Points, in no order, along strands that fork and pass close to each other.
Points whose rows are less than 112 apart are linked; no others are. Some points are linked to none.
rino: [  4  36  40 -46  -8  28 -54 107  16  18 -15  -6   9  18 -37  11  48 -11
  -2  46  66]
Zan: [  7 -27  11  82  19 -29  13 -41 -32 -14 -20 -65 -35  31  11   5  39 -31
   7 -11   7]
zenuk: [-20  37 -15 -40 -16  54  -6 -20 -93  75 -50 -19  56  29   8 -31 -18  62
 -56  38   9]
Bis: [  0 -30  49  14  21  -4  58  53 -22  35 -19 -33 -14  33  16   3  36  -3
  21  -1  15]
pifut: [ 13  33 -47 -48 -16  13 -56 -60 -14  -4  -8  38  36 -19   5 -15 -51   7
 -16 -21 -26]
tele: [-24  41  21 -50  -8  34 -45 103  55  16  23  33  26  -7 -25  12  10   7
   3  19  43]
diti: [ 46  72   9  -1  16  21 -21 -48 -79 -10 -38   4  49  -8  51 -37 -27   7
  -2  61  27]
biv: [ -4 -36  -6  35 -12  -2  44  47 -26 -29   5 -10 -15  25  61 -22  18  53
  -1 -25  25]
Sesuz: [-18 -27 -10 -44 -41 -11 -50  76  24   9  31  -9  -1  44   2  -7  23  35
 -32 -36  34]
favo: [ 15   8 -15  -7 -23   8 -57  24 -11 -44  18  18  29 -13  33 -47  10  38
 -11  -1  38]
zope: [ 23  44 -42 -36 -13  10 -74 -54  -9 -51   0  41  36 -49  11 -39 -52  -5
  -7  22  -4]
voz: [ 46  -4  56  52  25 -11  30 -41 -16 -43  -4   4 -15 -19  27   8  14 -31
  45  52  19]
sasi: [ 55  56   2  13  11  -5 -35 -95 -47 -19 -17  -4  32 -18  36 -38 -15 -33
   6  25  18]
mosib: [-47  -8 -22 -31  -6  -6  76 100  42   7  18  20 -31  48   0  22 -25  55
 -11 -13   3]
Zatak: [-27 -11  16 -32  24 -24  12  95  84  18   2   8 -14  51 -65  52   7 -30
  -1   0   2]
gef: [   9  -12  -13   34  -14    3  -49  -11   63 -105   49   35  -10  -63
   26  -39  -29   12   14   25   14]
posa: [-13 -32  34  -5  21 -41  69  97  75   7 -10 -21 -29  39 -48  32  31 -35
  17 -18  10]
nugof: [ -2   6 -14 -47 -17  15 -31 -24 -67  80 -15 -24  54  31   6 -21 -14  39
 -55 -24   1]
Mive: [  7 -36  -2  58   5 -29  49  -4 -30 -37   8 -43 -42  27  38 -14  42  10
  12 -25   5]
Sosi: [ -3  31  14  27  21   6 -16 -59 -85  48 -53 -33  26  36   9  -6  -5  -7
 -30  19  16]
reka: [-40 -14 -12 -11  -1 -22  20 -31   5 108  -9 -53  -1  32 -47  44  -5 -30
 -45 -89 -46]
nog: [ 13  -5  -8  -6  20   2  14 -48   7  31   1  10  16 -27 -23   8  -8 -20
  17 -14 -63]
mide: [-29  -6   2 -46 -15 -33 -25  84  82  14   5 -15 -13  60 -68  31  32  -5
 -13 -29  17]
beno: [-23  55 -24 -55 -16  65 -16  38 -14  14 -24  57  14  -2 -17  11 -39  40
 -14  45  20]
lela: [ 34 -13  43  13  24  -6 -28 -51 -26  24  -1 -33  22 -27   7  -4  25 -43
  20   7   6]
lovot: [ 29   1   5  -1  35 -11  56 -39 -14   6  11  28  18 -36  16 -14 -22  -2
  40  10 -18]
tuge: [  2   3  -5  18  -3  26 -27 -21  50 -71  38  48  -5 -63 -15  -1 -27 -17
  43  37   0]
dogip: [-35  42 -10 -57 -24  18 -74  19  -6  55 -34  -8   8  43 -57  31  -5  -5
 -51  11   3]
pabu: [ 38 -26  27  53  22 -22  13 -52  14 -58  18 -30 -10 -57  34  -8  44 -41
  51  31  -3]
lev: [-12 -50   7  64 -20  17 -20  29  88 -96  56  14 -19 -71  17 -14   8  17
  25  24  39]
luku: [ -7   3 -27  33 -15 -14 -15 -47 -35 -69   0  12 -10  30  31 -38 -27  13
  -8  11  -3]
sapab: [  1   5  -5  41   2 -13 -50 -51 -49 -39 -24 -12 -20  25   4 -14  -6 -21
 -15  21  -6]
Bukek: [ 11 -23 -24 -31 -39  -8 -16  -2 -33  51   8 -44  53  34  29 -30  22  51
 -37 -68  -3]
nezu: [  1  51  31 -41  17  30 -21  43 -21  35 -48  -8  -3  10 -32  14  19 -15
 -10  45  45]
sugok: [-26 -25 -31  -9 -26  16 -70  27  89 -70  49  44 -24 -41 -29   4 -19  11
  -1 -15 -16]
bamol: [ 51 -32  29  41  32 -23 -24 -55  10  -4  18 -43  13 -61   5  -3  40 -60
  52   8 -23]
fav: [ 55  28  21  21  27 -13 -13 -94 -10 -44 -14   4  16 -64  18 -24 -27 -63
  28  60  -8]
duvek: [ 22  -8  35  -3  34  25  58  -4   3   3   4  42   5 -42   6  16  -1 -12
  61  36 -16]
dinol: [-28 -13 -39 -14 -19 -30  -6 -66  10  53   6 -28 -24  19 -39  32 -18 -26
 -42 -62 -66]
zat: [-18  15  -2  55  14  -2 -40 -71 -57  23 -45 -45 -11  40  -8  23   3 -54
 -31   7  -8]
tireg: [ 31  36  26  37  51  -3   5 -90 -58  49 -56   0   9 -10  -2  30 -24 -63
  16  41   8]
gotan: [-10 -34  14  39   1 -30  76  61  41  -6   3 -51 -67  26 -29  19  29 -10
  12 -29 -16]
Repe: [  1  54   7 -43  -4  37 -27   9 -17  24 -25  32   9 -19 -26  23   6  -8
   5  47   1]
kes: [-29 -10 -28  33  16 -23   3 -73 -29  29 -33 -32 -13  37 -28  24 -12 -27
 -34 -44 -35]
noku: [-20 -33 -38 -28 -29 -19  36  36  97 -17  62   9 -38 -41 -44  15   0  -9
  17 -57 -56]
dur: [ 30   5  13  35  12  -2 -11 -78  31 -85   7  25 -14 -67   4 -19 -28 -30
  44  72   0]
bira: [-35  49  -8  -2 -18   8 -87 -31 -21  35 -53 -37 -15  49 -54  34   1 -37
 -67  -6   4]
binat: [-51 -12  -2  -7 -17 -17  33  13 -15  63 -47 -58 -21 101 -31  18  -3  12
 -66 -38 -10]
figu: [-30   7 -10 -23 -18  20  -4  84  54  -3  48  63  19 -16  -8   8 -25  32
   3   5  15]
pateg: [ -3  58  21  19  37  21 -16 -97 -76  75 -61 -32  40   3  -5   9 -25 -52
 -22  33  22]
mul: [-28  -2 -16 -28  -2  18  83  86   0  35   3  21   8  42  31   9 -16  80
  -6  -1  13]
Pimi: [  2  -4  13 -15  19  16  92  60 -33  52 -18  16   6  36  36   5  18  41
  20   4  -1]
pabur: [ -5 -32 -52 -17 -32 -25  57  25  45 -10  31   8 -26 -41  -3   1 -15  21
   3 -79 -49]
nup: [-46   8 -20 -53 -31  -1 -26  15  -5  30  -3  14   5  50 -25  11 -16  38
 -37  -4 -13]
paliv: [ 25  56  26 -33   6  66  -8  14 -19   2 -12  48  27 -50  18  -4  -9  -7
  30  67  30]
gezuk: [  7 -41  35  24   4 -10  -7  45  62 -52  47   6 -19 -43   8  -8  30  10
  38   7  15]
gezef: [  9 -43 -51 -25 -50 -31  33   2 -22  26  12 -41  11  22  21 -34   8  48
 -39 -95 -24]
gunul: [-28 -34 -32 -39 -25 -12 -19  58 101 -31  77  17 -12 -46 -32  12  -7  19
   6 -40 -30]
Samur: [-15  67 -29 -59   0  63 -13  11 -61  44 -58  16  25  20 -14  -9 -36  50
 -36  61  16]
rami: [  8 -11  -3 -37 -37  -6 -49  48  12   5  39  23  29 -13  16 -20  34  35
  -5 -43  20]
tobi: [ 48  24  17 -14  21  41  12   2   7 -16  18  55  29 -72  19  -5  -5  -2
  58  66   8]
lik: [-35 -20   8  -1  12   0  36 -14 -16 115 -43 -65  -1  66 -33  29  -5   4
 -58 -41 -20]
fas: [-20   3   8  13   0 -10  16  37  22 -21 -25  15 -43  44 -21  32   6   5
   3   8  -6]
bek: [ 21 -37  22  44  -2   5  39   5   3 -74  49  30  -1 -55  72 -36  15  25
  40   3  40]
tup: [-28 -23   3 -34 -19 -22  -4  77  23  50   0 -36 -12  49 -34  18  24  13
 -32 -49   4]
Ref: [ 14 -11 -25  41  12 -39  70 -56 -39 -25  -2 -17 -16   7  39  -4 -40  -8
  -1 -32 -46]
Pebe: [  3 -24  16   7  30 -28  33 -27  29  28   2 -36 -13 -31 -48  36  15 -42
  22 -48 -56]
vesem: [ -5  -5  -2 -21  -7  17 -43  -6  85 -54  35  57 -25 -44 -56  28 -16 -19
  28  22 -25]
Seker: [-26 -13  22  33   5   2 -20   8  54 -52   0   5 -62   4 -53  32  17 -47
  29  64 -22]
meni: [-17 -24 -53 -35 -45 -23  71  20  -1  20  16   6 -16  14   2 -10 -17  42
 -28 -73 -28]
Vot: [ -2 -21   3  27 -14   1  40  63   1 -56  35  30   5 -22  89 -44  11  55
  15 -17  44]
solaz: [ -2  -4  40   4  20  -7  -9  44 -42  55  -9 -34   8  35  -3  10  60   8
 -16  -1  26]
Lota: [ 14   6  10  47  53 -18  38 -85 -31  13 -25   7  -7  13  -1  24 -17 -50
  21  21 -26]
guzi: [ 28  10 -34   3   1  -2 -70 -52  16 -96  29  58  18 -63  44 -58 -35   6
  19   1   9]
sas: [ -1 -20  -6  32 -26  33 -24  53  15 -61  54  34  11 -12  61 -42  19  50
   1 -18  65]
Noraz: [ 21  -4   6  63  41 -32  53 -87 -51 -38 -18 -13 -10  11  51 -15 -28 -36
  16  19 -27]
Minir: [ -4 -28  -2  23  11 -35  64   5   7  16  -2 -49 -38   8 -22  35  15 -32
   8 -54 -49]
Pumi: [ 38 -21  39   5  -2  -5 -27  12 -41  41   6 -15  28  -2  11  -8  50 -13
   0  -4  25]
padap: [-11   8 -44 -49 -20  19 -17 -36 -15  20  -6  31   9  11 -12   3 -35  31
 -22 -19 -36]
nida: [ 46  -9  27  37   6   0  17 -17 -35 -46   2  15  -2 -17  62 -44  22   6
  44  42  36]

A fork is a point with three links, a tip a point with one. Leave the first point through the second and follow the links. Name the first fork or tip that comes.
vesem; sugok -> Repe
Pebe; Minir -> Vot
beno; Samur -> tuge
bira; dogip -> gef
voz; pabu -> mosib

A fork is a point with three links. Follow the links from the first point to the second and name the forks in between, in order.
guzi; tele -> gef, tuge, Repe
diti; gezef -> tuge
gotan; rino -> Repe
tobi; bira -> Repe, tuge, gef
dur; nezu -> tuge, Repe
tireg; lik -> zat
sugok; dogip -> tuge, gef
Mive; lela -> Vot
rino; pabu -> Repe, Vot
pifut; zenuk -> gef, tuge

Follow the links from the first point to the second, and from the first to the third. Name the last point that the two ways share.
Repe; gezuk; dogip -> gef
tele; dur; mide -> Repe
duvek; Zan; voz -> Vot
Noraz; lik; luku -> zat
diti; duvek; dogip -> tuge
rino; gef; pabu -> Repe

Name the points in between on the shortest way along the links from the first point to the second, in order.
tireg; binat -> pateg, Sosi, zat, kes, dinol, reka, lik
mul; nida -> Pimi, Bis, solaz, Pumi, lela, bamol, pabu, voz
bamol; nezu -> pabu, voz, nida, bek, Vot, sas, favo, rami, Sesuz, tup, mide, Zatak, posa, gotan, Minir, Pebe, nog, lovot, duvek, tobi, paliv, Repe
figu; lev -> tele, rino, nezu, Repe, beno, Samur, zenuk, nugof, Bukek, gezef, meni, pabur, noku, gunul, sugok, vesem, tuge, gef
